A landscape with many valleys, sampled at points; each row gives a point and its height.
A ball rolls from a point to the lowest of its 2 nearest points, and stops where none of them is lower. Distance is the straight distance between rows; heights are no part of it.
Sar: |  145 |   64 | -143 |  -34 | -128 |  120 |  209 | -101 |   76 |  230 | -364 |  418 | -109 |  -71 |    4 |  -69 |  271 | -276 |   61 | -358 |  -71 | -195 | -152 |  -22 |  -48 |  h=1.33
Dufa: | -161 | -262 | -282 | -256 | -198 |  224 |   83 |  -29 |   -8 |   78 | -239 |  268 | -352 |  104 |  -11 |   -1 |   64 | -445 |  258 | -324 |   -3 | -166 | -326 |  -61 | -312 |  h=4.34
Nifa: |   43 |  215 |  406 | -438 |  -52 |  148 |  142 |   37 |  142 | -166 |   56 |   69 | -310 |  -53 |  260 |   90 |  -99 | -430 |  202 |  235 |   85 | -173 | -105 |  396 |   -4 |  h=2.42
vivam: | -183 |  119 |   51 |  129 |  152 |  -30 | -360 | -224 |  -60 |  -42 |   54 | -206 |  112 |  -51 | -180 |  233 | -212 |  593 | -361 |  -65 | -132 |   51 |  244 | -137 |   53 |  h=5.33
git: | -179 |   41 |  272 | -141 |  -31 |  322 | -213 | -565 |  170 |  -57 | -212 |  226 |  -28 |  -72 |  -54 |  185 |   68 |   20 | -231 |  -34 | -190 | -208 |  140 |   38 |  227 |  h=3.62
Pesip: | -146 | -259 |   82 | -344 |  221 |  194 |  201 | -144 |  455 |  -20 |   26 | -421 |  253 |  -63 | -129 | -270 |  208 |  307 |   75 |   23 | -351 |   59 |  178 | -104 |  -46 |  h=8.02
lovu: |   13 |    1 | -219 |  250 |  114 | -273 | -535 |   26 | -271 | -111 |  211 |  -38 |  -81 |  106 |  -41 |  539 |  -72 |  168 | -213 |  183 |  279 |  147 |   53 |  305 |   49 |  h=4.41
Pumob: |   11 |   79 |  381 |  134 |  -88 | -196 | -188 |  173 | -164 | -141 |  134 |  -27 |   57 |  463 |  161 |   43 | -496 |  271 | -348 |  394 |  389 |  -64 |  230 |  469 |  193 |  h=6.18
Bab: |  454 |  327 |  324 |  -53 | -155 |   72 |  -60 |   -4 |   40 |  252 |   84 |  450 | -284 |   73 |   66 | -185 |  -48 |  -29 |   55 | -234 | -134 |  -41 | -179 |  266 |  259 |  h=4.47
Rim: |   84 |  323 | -173 |  144 |   91 | -363 |  112 |  214 |   79 | -107 |   72 |   14 | -162 |  -18 |  194 |    0 | -203 |  202 | -449 |  397 |  -18 |  276 |  159 |   21 |  -40 |  h=1.56
seda: | -181 |  147 |  409 |  137 |  -61 | -259 | -230 |   22 | -166 | -246 | -100 | -162 |  240 |   74 | -107 |  106 |   15 |  409 | -263 |  320 |  220 | -311 |  440 |  369 |  -30 |  h=4.29
zam: |  -24 |  118 |    1 |   87 |  278 | -257 | -190 |  335 |  -66 | -114 |  268 | -185 |  269 |  236 |   67 |  104 | -156 |  576 | -221 |  424 |   96 |  201 |  230 |  469 | -274 |  h=6.44
zik: |  -86 |  398 |  147 |  151 |  -59 |  140 |  -89 | -178 | -136 | -277 | -403 |  115 |  -60 | -175 |  129 |   27 |    4 |  181 | -492 |  283 |   56 | -228 |  290 |  273 |  146 |  h=4.35
Tidi: |   -4 |   84 |  134 |  169 |  128 | -247 | -178 |  352 |  -77 | -116 |  219 | -114 |  161 |  423 |  271 |  169 | -384 |  343 | -232 |  588 |  263 |  244 |  355 |  420 |  -35 |  h=6.29
nel: |  -37 |  -18 | -364 |  262 |   91 | -135 | -487 |  243 | -266 | -179 |  104 |   77 |  -77 |   91 |  122 |  439 |   86 |  -56 | -152 |  389 |  336 |  281 |  221 |  413 |  198 |  h=4.17
Taru: | -183 |   64 |  218 |   48 |  -43 |   63 | -421 | -256 |  -28 |   -9 |  -44 | -131 |   51 |  -55 | -226 |  316 |   37 |  395 | -310 |  -18 |  -40 | -139 |  255 |  143 |  186 |  h=4.95
Lofem: | -150 |  -59 |  -48 |  -54 |  166 |  266 |   86 |  -61 |  216 |   52 |  -97 | -321 |  321 |  -35 | -134 | -209 |  369 |  465 |   -7 |  -82 | -368 |  -69 |  169 | -127 |   42 |  h=7.57
Babug: |  221 |  211 |  435 | -226 | -216 |  187 | -245 | -104 |   93 |  134 |   85 |  307 | -190 |  138 |  -17 |   15 | -106 |  163 |  -80 | -129 | -111 | -117 | -123 |  354 |  313 |  h=4.05
Vul: |  -95 |  192 |  306 |   30 |  103 |  -54 | -295 |  -52 | -125 | -134 |   85 | -229 |  112 |  186 |  -17 |  204 | -435 |  689 | -451 |  194 |   55 |   24 |  252 |   93 |  -18 |  h=5.67
doti: |  200 |   74 |   36 | -279 |   16 | -190 |  334 |  509 |  -55 |  276 |  187 |   38 | -138 |  -91 |  104 |   26 |  150 | -287 |  564 |  -90 | -131 | -167 | -277 |  182 | -264 |  h=6.77
sove: | -135 | -163 |  212 | -323 |  207 |  199 | -226 | -109 |  216 |  -58 |  181 | -520 |  373 |  218 |  -16 |  327 |  -15 |  142 |  207 |   79 | -317 |   33 |   12 | -202 |  147 |  h=5.31
Feli: |  101 |  174 |  551 |   -9 | -184 | -260 |  -43 |   87 |  115 |   -3 |  225 |  -50 |   -6 |  320 |   46 |  -24 | -291 |  269 | -372 |  317 |  188 |  -72 |   92 |  204 |  177 |  h=6.05
Famo: |  -34 |  -87 | -283 | -164 |   29 |  157 |  170 |   51 |  -17 |  -48 |   63 | -141 | -203 |   24 |  -21 |  173 |  -39 | -371 |  431 | -356 |  -24 | -106 | -329 | -336 |  -76 |  h=1.28
tok: |  329 |   11 | -178 |    3 | -119 | -134 | -176 |  215 | -132 |   68 |  137 |  -81 | -100 |  133 |  -48 |  295 |  166 | -142 |    7 |  -24 |  242 |  137 | -291 |  -29 |  293 |  h=4.22
vefer: |   70 |   -1 |  166 |  -96 |  150 | -222 |   70 |   46 |  211 |   48 |  179 | -350 |    9 |    0 | -106 |  -54 |  154 |  278 | -371 |  273 |  208 |  177 |   76 | -126 |  -63 |  h=3.41
Zenur: |   59 | -503 |    7 |  -81 |  200 |  -25 | -157 | -239 |  209 |  166 |  157 | -261 |  517 | -134 | -258 | -392 |  -32 |  330 |   80 | -109 | -286 |  100 |   57 | -340 |  153 |  h=8.09
zulis: |  298 |  236 | -178 |  141 |  -99 | -102 |  229 |  485 | -213 |  247 | -157 |  107 |  200 |  -36 |   -7 | -185 |  244 |  179 |   -6 | -100 | -196 |  -33 |   28 |  174 |   90 |  h=6.11
zot: | -216 | -302 | -173 |  -19 |  -43 |  112 | -225 | -281 |   50 |   45 |  -17 |  -29 |   75 |  109 | -239 |  197 |  162 |    9 |  -52 | -289 | -152 |  -64 |  -35 | -329 |  169 |  h=3.32
vak: |  233 | -127 | -441 |  212 |   47 | -434 |   11 |  325 | -105 |  212 |  138 | -231 |  135 |  233 |  -37 |  -28 |  184 |  -65 |  -54 |  143 |  357 |  287 | -195 | -256 |  -18 |  h=5.07
gadil: |  207 |  139 | -177 |   70 |  -17 |  -77 |   89 |  271 | -153 |  243 |  -52 | -226 |  337 |  -41 |  -94 | -273 |  158 |  491 |   15 |  -87 | -105 |   40 |   24 |   35 | -127 |  h=6.59
Guri: |  151 |  -84 |   -3 | -186 |  -62 | -131 |  349 |  252 | -121 |  307 |  146 | -103 |  109 | -245 |   18 |  -33 |  -72 | -335 |  700 | -294 |  -74 | -205 | -217 |  -18 | -372 |  h=7.10
gufor: | -141 |  155 |  431 |  -67 | -163 |   20 |  -82 |  -27 |  -33 |  -82 | -170 |   76 |  158 |  100 |  -93 |   29 |  191 |  296 | -319 |  233 |   55 | -363 |  350 |  347 |   50 |  h=4.56
zap: |  -47 |   39 |  333 | -413 | -169 |  307 | -161 | -278 |   49 | -236 | -120 |  133 |  -67 |  -33 |   95 |  212 |  228 | -212 |   -3 |  157 |  154 | -377 |   46 |  357 |  128 |  h=5.09
vovon: | -120 | -525 |  -35 |   18 | -335 |  109 |  150 |   11 |  -97 |   50 |   65 | -282 |  414 |   51 | -257 | -232 |  111 | -281 |  312 | -271 |  245 |  -38 | -243 | -243 | -385 |  h=5.49
Dos: |   62 |  127 |  -64 |   96 | -185 |   63 | -247 |  494 | -191 | -146 |  152 |  377 |   -9 |  250 |  317 |   85 | -281 |  160 |    3 |  538 |  107 |  361 |  494 |  474 |  225 |  h=2.13
relag: | -212 | -221 | -240 | -506 | -144 |  105 |  -15 |   -7 |   80 |   36 |  -21 |   -2 | -259 |   24 |   39 |  234 |   62 | -305 |  195 | -156 |  -13 | -143 | -143 |  -15 | -346 |  h=3.28
Volaz: |  154 |  230 |  104 |   27 |   82 | -113 |  120 |  -79 |  114 |  210 |  -25 |  -13 |  -65 | -147 |  -45 |  -96 | -132 |  271 | -145 | -250 | -254 |   31 |  -40 | -338 |   78 |  h=6.60
zoz: |   96 |  134 |   53 |  -88 |  -97 |  210 |  -58 | -163 |   72 |  140 | -222 |  370 | -201 |  -61 |    6 |   16 |  300 | -108 | -135 | -189 |  -60 | -148 |  -69 |  186 |   83 |  h=2.60
gube: |  201 |  203 | -431 |  250 | -119 |   10 |  -56 |   51 | -212 |  -75 |  -51 |   85 | -432 | -101 |  122 |  -22 |  -43 | -121 | -129 | -115 |  136 |  158 | -228 | -119 |  337 |  h=3.48
Fav: |  201 |  328 |   93 |   32 |  158 |  190 |  297 |  178 | -101 |  132 |  -33 |  303 | -326 | -139 |  111 |  -46 |   42 | -208 |  474 | -312 | -253 | -128 | -275 |   94 |  202 |  h=4.62
Vuzu: |   39 | -227 |  -97 |  321 |   68 |  -73 |  307 | -181 |  -12 |  120 |  -73 | -299 |  251 | -288 | -243 | -638 | -112 |  120 |  -99 | -241 |  163 |  138 | -121 | -499 | -188 |  h=7.16
Bifat: |  186 |  501 |  320 |  -41 |  -34 |  207 |  219 |  127 |  124 |   77 | -245 |  255 | -184 |  108 |  142 | -102 |  105 |   40 |  -78 |   21 | -227 |  -71 |   58 |  293 |  147 |  h=5.29
gedun: |  119 |   62 |  -49 |   -2 | -163 |  -84 | -170 |   37 |   -7 |   -2 |   10 |  286 | -264 |  -27 |   50 |   73 |  228 | -103 | -275 |  240 |  121 |   84 |   57 |  253 |  271 |  h=3.46
Mem: |  -18 | -121 |  110 |  155 |  266 |   21 |  434 | -280 |  219 |  194 |  -77 |   17 |  353 | -300 |   20 | -462 | -220 | -165 |  392 | -320 | -427 |   -8 |   38 | -468 | -186 |  h=7.62
fanit: | -116 | -328 | -568 |  525 | -126 | -397 | -171 |   86 | -441 | -128 |  -69 |  174 |   71 |   27 | -165 |   19 | -139 |   71 | -161 | -109 |  386 |   89 | -155 |  -62 | -336 |  h=4.93
baf: |  -36 |  196 |  -64 |    2 |  334 |  291 |  126 | -144 |  123 |  211 | -359 |  312 | -324 | -254 |  309 |  -26 | -175 | -402 |  621 | -478 | -308 | -243 |   38 |  -24 | -350 |  h=3.47
mikap: |  171 |  -13 |  -52 |  -87 |  -73 | -292 |  302 |   66 |  150 |  209 |  127 |  102 | -121 |  -48 | -105 | -155 |  205 | -167 |  -53 |  -67 |  -71 |  -16 | -159 |  -90 |  -89 |  h=5.48
gub: | -221 |  134 |   55 |  184 |  204 | -386 | -227 |   58 | -305 | -504 | -128 | -147 |  239 |    8 |   38 |  259 | -125 |  318 | -261 |  368 |  278 | -138 |  442 |  446 | -204 |  h=4.07
nofon: |  101 |  298 |  123 |   26 |  -93 |  121 | -131 |  298 |  -40 | -164 |  100 |  250 | -282 |   23 |  348 | -191 |   48 | -328 |   79 |  409 |  156 |  242 |  175 |  346 |  556 |  h=1.24
Duv: |   -2 |  123 |    8 |   29 |  131 |  112 |  -42 |  166 |   40 |  122 |  -22 | -478 |  328 |   95 |  -57 | -102 |  266 |  605 |  -66 |  -80 | -190 |   17 |   72 |  -56 |   84 |  h=7.11
vuno: |    8 |  237 |  469 | -401 |  -84 |   10 |  291 |   21 |  236 |  -94 |  -52 |  125 |  -90 |   56 |  135 |   -1 |   92 | -259 |   47 |  357 |   58 | -274 |  143 |  282 |  -75 |  h=2.81
bop: |   86 | -651 |  -71 |    4 |   36 |   33 | -102 | -240 |   52 |  164 |  100 | -324 |  513 | -221 | -341 | -469 |  157 |  271 |  211 | -188 |   33 |   -9 |  -27 | -237 |  -91 |  h=7.45
nomuf: |  -47 |  134 |  477 | -237 | -212 |  220 | -176 | -147 | -136 | -290 | -229 |   27 |  187 |   75 |  -42 |   65 |   63 |  128 |  -65 |  235 |  175 | -435 |  236 |  274 |  248 |  h=4.83
Pevid: | -211 | -604 |  -12 |  -73 | -205 |  129 |  268 | -180 |   27 |   80 |   98 | -288 |  337 |  -85 | -213 | -395 | -161 | -342 |  488 | -198 |   41 |   49 | -176 | -341 | -457 |  h=6.15
nusod: |  217 |  -46 | -467 |  278 |  102 | -330 | -256 |  277 | -245 |  122 |  106 | -115 |   73 |  237 |   52 |  294 |  115 |  -28 |  -16 |  149 |  337 |  303 | -183 |   11 |  150 |  h=4.66
bugal: | -171 |  -61 |  208 | -391 |  -12 |  203 |  -47 | -453 |  222 | -212 |   -2 |  -37 | -307 |  -81 |   60 |  287 | -127 | -437 |   38 |   38 |    1 |  -92 | -101 | -142 |   51 |  h=5.90
Rogaf: |  -25 | -155 | -180 |  279 | -229 | -108 |  223 |  -28 |  -48 |  -18 | -209 |  376 | -204 |   96 | -121 | -261 |   43 | -273 | -155 | -272 |  229 |  -33 | -349 | -455 |  -86 |  h=6.27
ros: | -136 | -242 |   -4 | -148 |   20 |  221 | -230 | -377 |  186 |  149 |  -49 |  141 |  281 |   20 | -106 |  212 |   60 |   94 |    3 | -183 | -478 |  -77 |   51 | -163 |  190 |  h=1.29
pizum: | -308 |  -71 | -137 | -104 |   70 |   73 |  406 | -148 |  284 |   40 | -152 |   32 | -242 |   61 |  -91 |  -59 |   82 | -233 |   29 | -176 |  -71 |    1 | -226 | -424 | -225 |  h=7.30
folu: |  193 |  481 |  231 |   25 |   48 |  245 |   39 |  -55 |  166 |  -89 | -248 |  430 | -327 |  -34 |  294 | -250 |  257 | -332 |  -64 |  110 |  -30 |   39 |  115 |  431 |  252 |  h=5.05
patav: | -127 | -283 | -304 |  522 | -153 | -212 | -116 |  -79 | -404 |  -11 |  -14 | -103 |  236 |  -14 | -267 | -119 | -183 |  154 | -225 | -208 |  396 |   39 | -204 | -302 | -288 |  h=5.47
pida: |  -83 |   36 |  120 | -383 |   67 |  -82 |  304 |  -42 |  320 |  144 |  119 | -118 |  -99 |  -63 |  -38 | -114 |  187 |  -80 |   35 |  -17 | -161 |  -20 |  -44 |  -40 | -282 |  h=4.51
Nesu: |  140 |   60 |  -86 |   87 |   57 |  187 |  256 | -202 |   97 |  198 | -270 |  359 |  -86 | -103 |  120 | -194 |  -71 | -497 |  386 | -505 | -105 | -252 | -160 | -107 | -280 |  h=2.72
saz: |  -41 | -266 | -197 |  254 | -133 | -259 | -365 | -268 | -223 |  147 |   29 |  124 |  -29 | -145 | -290 |  166 |  -58 |  209 | -273 | -321 |   76 |  -52 |  -54 | -219 |   -3 |  h=5.40
Talib: | -179 | -185 | -116 |   39 |  -48 |  253 |  160 |  -63 | -158 |  244 | -207 |   -3 |  261 | -207 |   76 | -108 | -314 | -472 |  679 | -340 | -354 | -216 |   22 | -125 | -346 |  h=7.61
Zapil: |  -49 | -245 |   -2 |  263 | -396 |   82 |  230 | -172 |  -75 |  114 | -225 |  376 |   96 |  129 | -150 | -289 |   43 | -403 |   39 | -320 |  268 |  -92 | -327 | -268 | -297 |  h=5.83
Keb: |  -28 | -294 |  126 |  138 |  205 |   52 |  405 | -228 |  224 |  134 |  -44 | -221 |  278 | -354 | -179 | -698 | -127 | -109 |  211 | -249 | -163 |  130 |  -23 | -538 | -144 |  h=7.67
ratev: |   -5 |  234 |  -11 | -112 |  185 |  265 |  203 |  -82 |   86 |   41 |  -86 |  174 | -397 | -209 |  176 |   45 | -177 | -287 |  538 | -286 | -300 | -197 | -209 |   10 |  -74 |  h=4.06
baz: | -121 |  190 |  406 | -474 |   53 |  -58 |  334 |   -2 |  437 |   46 |   12 |   49 | -148 |  -52 |  122 |  -47 |    3 | -149 |   87 |  148 | -229 | -179 |  102 |  203 | -402 |  h=3.44
puvil: |  111 |  285 |  320 | -221 |  -80 |  147 |  -30 |   57 |   62 | -276 |   64 |  152 | -289 |  -22 |  323 | -113 |  153 | -451 |   78 |  358 |  190 |  -11 |  -97 |  359 |  388 |  h=1.89
Keku: | -162 |  -24 | -444 |  230 |  112 | -162 |  -74 |  143 |  -73 | -205 |  206 |  449 |   28 |  -56 |  176 |  278 |  -83 |  176 |  -93 |  459 | -107 |  300 |  526 |  347 | -193 |  h=3.15
laf: |   14 |  301 |  226 |   71 |   73 |  279 | -134 | -495 |   95 | -162 | -360 |  250 | -207 | -172 |   35 |   11 |   90 |   57 | -473 |  -27 |   86 | -202 |  192 |   83 |  253 |  h=4.08
fede: |   -2 |  143 |  -23 | -442 |   50 |  347 |  -40 |  110 |   -4 | -142 |  -11 | -162 | -415 |  -47 |  191 |  277 |   66 | -370 |  425 |  -86 |  -70 |  -47 | -239 |  263 |   47 |  h=6.28
mil: |  -94 |  -55 | -125 |   61 |   44 | -457 |  -30 |  110 |  116 |   31 |   60 |  -80 |    1 |  -22 | -133 |  -59 |  383 |  204 | -444 |  335 |  162 |  190 |  252 |  100 | -159 |  h=4.28
rurot: |   12 | -323 | -261 | -185 | -161 |   18 |   94 |  158 | -105 |   99 |   65 |  -86 |   12 |  130 |  -71 |  181 |  174 | -360 |  272 | -243 |  152 |  -94 | -441 | -270 | -120 |  h=3.08
duta: |  359 |  429 |   80 |   48 |    3 |  132 | -217 |   -4 |   63 |   96 | -134 |  554 | -287 |  -60 |  206 | -297 |  107 | -122 | -113 | -136 |  -54 |  152 |  -65 |  375 |  288 |  h=4.81
Gekur: | -128 | -541 |  -61 |  388 | -204 |  -73 | -159 | -195 | -278 |   25 |   71 | -295 |  360 |   45 | -366 | -332 |  -31 |  156 | -104 | -209 |  436 |   86 | -250 | -490 | -255 |  h=6.16
pesez: |  143 |  121 |   48 |  -54 |  -57 |    0 |  -60 |  103 |    0 | -159 |  128 |  -74 | -252 |  110 |   34 |  278 |  229 | -264 | -165 |  179 |  175 |   32 | -110 |  105 |  322 |  h=3.84
vug: |  -15 | -543 | -116 |  365 |  -30 |   53 |   73 | -173 |  -59 |    9 |  -10 | -428 |  377 | -124 | -331 | -547 |  -68 |  145 |  -27 | -171 |  382 |  186 |  -83 | -507 |  -89 |  h=6.72
sur: |    9 |   38 | -348 |  157 |  -81 | -221 | -127 |  409 |  -78 |   22 |  183 |  325 |   -1 |  110 |  219 |   67 | -138 |  234 |  -87 |  461 |  -68 |  395 |  435 |  284 |  -53 |  h=2.65
Bazeg: |   60 |  102 | -103 | -338 |   56 |   35 |  129 |  356 |  -38 |  100 |   73 |  -21 | -374 |  -82 |  172 |  245 |   37 | -376 |  490 |  -88 | -103 |  -81 | -302 |  189 | -121 |  h=6.48
Verip: | -141 |  104 |    5 | -405 |  111 |  464 |   10 |   47 |   41 | -136 |  -25 | -338 | -145 |   54 |  170 |  443 |  -27 | -201 |  446 |  -75 | -265 | -104 |  -68 |    9 |  116 |  h=6.09
nam: | -167 | -318 | -114 |   -4 | -377 |  275 |   23 | -129 | -172 |  -17 | -306 |  430 | -109 |  108 |  -30 |  -84 |   76 | -446 |  278 | -420 |  171 | -175 | -453 | -234 | -307 |  h=5.20
mopel: |    5 | -243 | -734 |  428 |    9 | -267 | -255 |  114 | -340 | -135 |   17 |  231 | -123 |   17 |   53 |  187 | -143 |   17 | -164 |   66 |  275 |  216 | -105 |   16 |  -46 |  h=4.40
zama: |   49 |   65 | -580 |  339 |  -12 | -136 | -201 |  192 | -266 | -177 |  -53 |  254 | -336 |  -15 |  155 |  109 |   34 | -147 | -289 |  153 |  195 |  267 |  -32 |   92 |  244 |  h=3.94
Tik: |  101 |  127 |  143 |   54 |  148 |  -33 |  332 | -149 |  153 |  253 |  -72 |  -17 |  237 | -172 |  -78 | -380 | -128 |  177 |  139 | -350 | -455 |    4 |   53 | -406 |   18 |  h=7.12
vize: |  -31 |    5 |   49 |   47 |   69 |   13 | -153 | -262 |   55 |  151 |   94 | -115 |  229 |  -73 | -181 |  -23 |  -50 |  483 | -174 | -183 | -311 |   53 |   56 | -352 |  120 |  h=5.98
Pom: |  287 |  243 | -348 |  288 |   17 | -391 |  111 |  184 | -142 |    2 |  140 |  118 |  -51 |  -61 |  190 |  -82 | -353 |  263 | -232 |  147 | -112 |  315 |  -12 |  -39 |  -78 |  h=2.37
vime: |  -24 |  -56 |  -29 |   25 |   -8 | -202 |  -75 | -188 |  121 |  -24 |  107 |   21 | -328 |  -70 | -142 |  172 |   51 |  -57 | -449 |  -22 |  166 |   89 | -162 | -257 |  167 |  h=5.24
fafuv: | -166 | -166 |  170 | -197 |  -30 |   31 |  -35 | -443 |  210 | -118 |   75 |  -29 | -276 |    6 | -139 |  220 |  -13 | -192 | -235 |  -69 |  104 |  -59 | -115 | -389 |   95 |  h=5.63
Lan: |   -9 | -823 |   27 |   -8 |   -2 |  157 |  134 | -246 |  153 |   56 |  132 | -386 |  529 | -218 | -241 | -559 | -106 |  -68 |  338 |  -85 |  121 |   72 |  -85 | -255 | -178 |  h=6.80
biv: |   60 |  171 |  338 | -125 |   96 | -328 |  258 |  105 |  239 | -212 |   99 | -261 | -116 |   38 |   12 |   23 |   58 |  -98 | -306 |  462 |  242 |   43 |   75 | -157 |   85 |  h=2.62
Bap: | -232 |   28 | -183 |  276 |  296 | -403 | -251 |  106 | -185 | -406 |  125 |  -29 |  197 |  121 |   88 |  379 | -136 |  167 |  -93 |  536 |  213 |  123 |  464 |  479 | -290 |  h=3.85
Vidip: | -293 |  -32 | -213 |  143 |  -73 |   58 |  258 |  -54 |   98 | -108 | -223 |  194 | -429 |  206 |  -70 |  -28 |  219 | -233 | -264 | -131 |  151 |   59 | -313 | -425 |    3 |  h=6.75
pep: |  176 |  301 |  102 |  -83 |  110 |  235 |  273 |  354 |  -88 |   70 |   86 |  -68 |  -37 |  -19 |   57 |  122 |   67 |   10 |  497 | -278 | -347 | -178 | -179 |  -78 |   96 |  h=5.17
Dob: | -198 | -138 | -322 |  211 |  337 | -187 | -144 |  115 |  -97 | -464 |  266 |  159 |  165 |   85 |  120 |  538 |  -99 |  130 |  138 |  423 |   26 |  307 |  484 |  433 | -215 |  h=3.58
nenal: |  159 |  113 |  174 | -266 |  -91 |  375 | -126 |  -93 |   63 |   70 |    3 |  194 | -157 |  -47 |   59 |  194 |  126 |  -40 |  158 | -207 | -219 | -119 | -155 |  219 |  224 |  h=3.42
zegi: |   17 |  223 |   80 |   58 |   46 | -368 |  194 |  124 |  117 | -256 |   16 |    6 | -167 |  -11 |  214 |    9 | -130 | -168 | -402 |  559 |  248 |  179 |  253 |  -56 |  181 |  h=2.19
raluf: | -218 | -367 |  -62 | -136 |  204 |  148 | -124 | -310 |  200 |  -12 |  143 | -362 |  236 |  144 | -168 |  250 |   41 |   12 |   20 | -113 | -168 |   39 | -122 | -442 |  147 |  h=4.57
lusek: |  275 |  288 |   24 |   53 |  -13 |   41 |  309 |  467 | -263 |  237 |  -46 | -110 |  179 |  -17 |  -13 | -115 |  159 |  123 |  316 | -292 | -300 | -108 | -112 |  -21 |  121 |  h=5.68
Bofen: |  194 | -195 | -199 |   21 |  -71 | -401 |  248 |  246 |   48 |  191 |  218 | -159 |   95 |   17 | -148 | -230 |  274 | -116 |   -1 |   94 |  176 |  160 | -237 | -206 |  -65 |  h=5.66
dag: |  334 |  378 | -219 |  268 |   19 | -153 |  121 |  169 | -134 |   34 |  -48 |  162 | -295 |  -70 |  131 |  -38 | -263 |   38 | -239 |   30 |  -72 |  239 | -117 |   81 |  224 |  h=2.96
tir: |  -26 |  198 |  278 | -186 |   85 |  325 |    4 |    4 |   73 |  -57 |   -7 | -412 |  181 |  235 |   43 |  240 |    3 |  273 |   41 |   36 | -201 |  -40 |  122 | -151 |  279 |  h=5.69
kise: |  -86 |   88 |  589 |  -43 |   51 | -242 | -192 |    4 |   17 | -106 |  154 | -317 |  197 |  183 |  -13 |    3 | -371 |  478 | -500 |  324 |  300 |  -23 |  201 |   36 |  -17 |  h=5.86
fip: |   86 | -349 | -173 |   24 | -173 |  -82 |   27 |   25 | -194 |  199 |  112 | -214 |  315 |   53 | -242 |  -12 |  169 |  -90 |  133 | -244 |  170 | -132 | -304 | -291 |  -92 |  h=4.48
Sirot: | -163 |  -11 |  375 | -168 |   54 |  175 | -114 | -463 |  311 |  137 | -116 |  146 |  239 |  -28 |  -98 |   68 |  -23 |  168 | -183 |  -58 | -465 |  -73 |  258 | -128 |  131 |  h=2.88
Pozip: | -300 | -181 | -189 |  -74 |  111 |  169 |  297 | -132 |   75 |  107 | -105 | -177 |  110 |  -95 |   39 | -109 | -223 | -307 |  543 | -336 | -356 |  -61 | -106 | -410 | -308 |  h=7.91
zom: |  -28 | -214 |   32 |  -14 | -139 |  194 |  318 |   80 | -188 |  259 |   52 | -269 |  459 | -305 |   27 | -195 | -132 | -370 |  749 | -268 | -212 | -153 |  -30 |  -64 | -421 |  h=7.40
dedav: |  153 |  334 |   19 |  123 | -157 |  171 | -234 |  416 | -208 | -196 |  103 |  261 | -234 |  128 |  413 | -126 | -225 |  -10 |  -80 |  387 |  160 |  396 |  225 |  484 |  499 |  h=1.74
fad: |   72 |  -30 | -296 |  216 |  -65 | -309 | -324 |  -58 | -179 |   38 |  115 |   30 | -207 |  -27 | -171 |  262 |  -18 |  117 | -376 |  -16 |  212 |   79 | -166 |    6 |  109 |  h=4.80
mimu: |  -65 |   60 | -163 |  162 |  -91 | -134 | -462 |  138 | -185 | -183 |   98 |  332 | -178 |  -28 |  192 |  122 |   20 |  -27 | -240 |  508 |  263 |  211 |  417 |  467 |  245 |  h=3.91
zapi: | -240 | -123 | -186 |   14 |  177 |  121 |  470 |  -37 |  194 |   56 | -116 |  -46 | -241 |  -31 |  -14 | -228 |  -37 | -304 |  363 | -343 | -172 | -111 | -249 | -384 | -453 |  h=7.79
tur: | -193 |  220 |    1 |  195 |   13 |  -74 | -291 | -190 | -188 | -230 | -192 |   73 | -114 | -113 |  -82 |  286 |   63 |  320 | -386 |  104 |   84 | -130 |  327 |  414 |   32 |  h=4.61
Ses: |  -98 |  167 |  265 | -403 |  -15 |  513 |  -10 |   82 |   81 | -145 |   -5 | -311 |  117 |  135 |  100 |  337 |  -92 |   21 |  293 |   16 | -446 | -214 |   97 |   46 |  128 |  h=5.91
vir: |   62 | -317 |  193 | -204 |  294 |  -11 |   -9 |  -38 |  383 |   80 |  184 | -361 |  257 | -129 | -219 | -426 |  164 |  567 |   61 |   13 | -156 |  140 |   72 | -145 |    9 |  h=8.52

Two balls start at each pair of points below. Name the first point that both come to, or write -.
Volaz / lusek | -
zulis / Tik | -
Pozip / Mem | ros

For each start below, name the point where the ball stops.
gufor | nofon
Lofem | Sar
zam | nofon
vug | Rim
Tidi | ros
Verip | ros
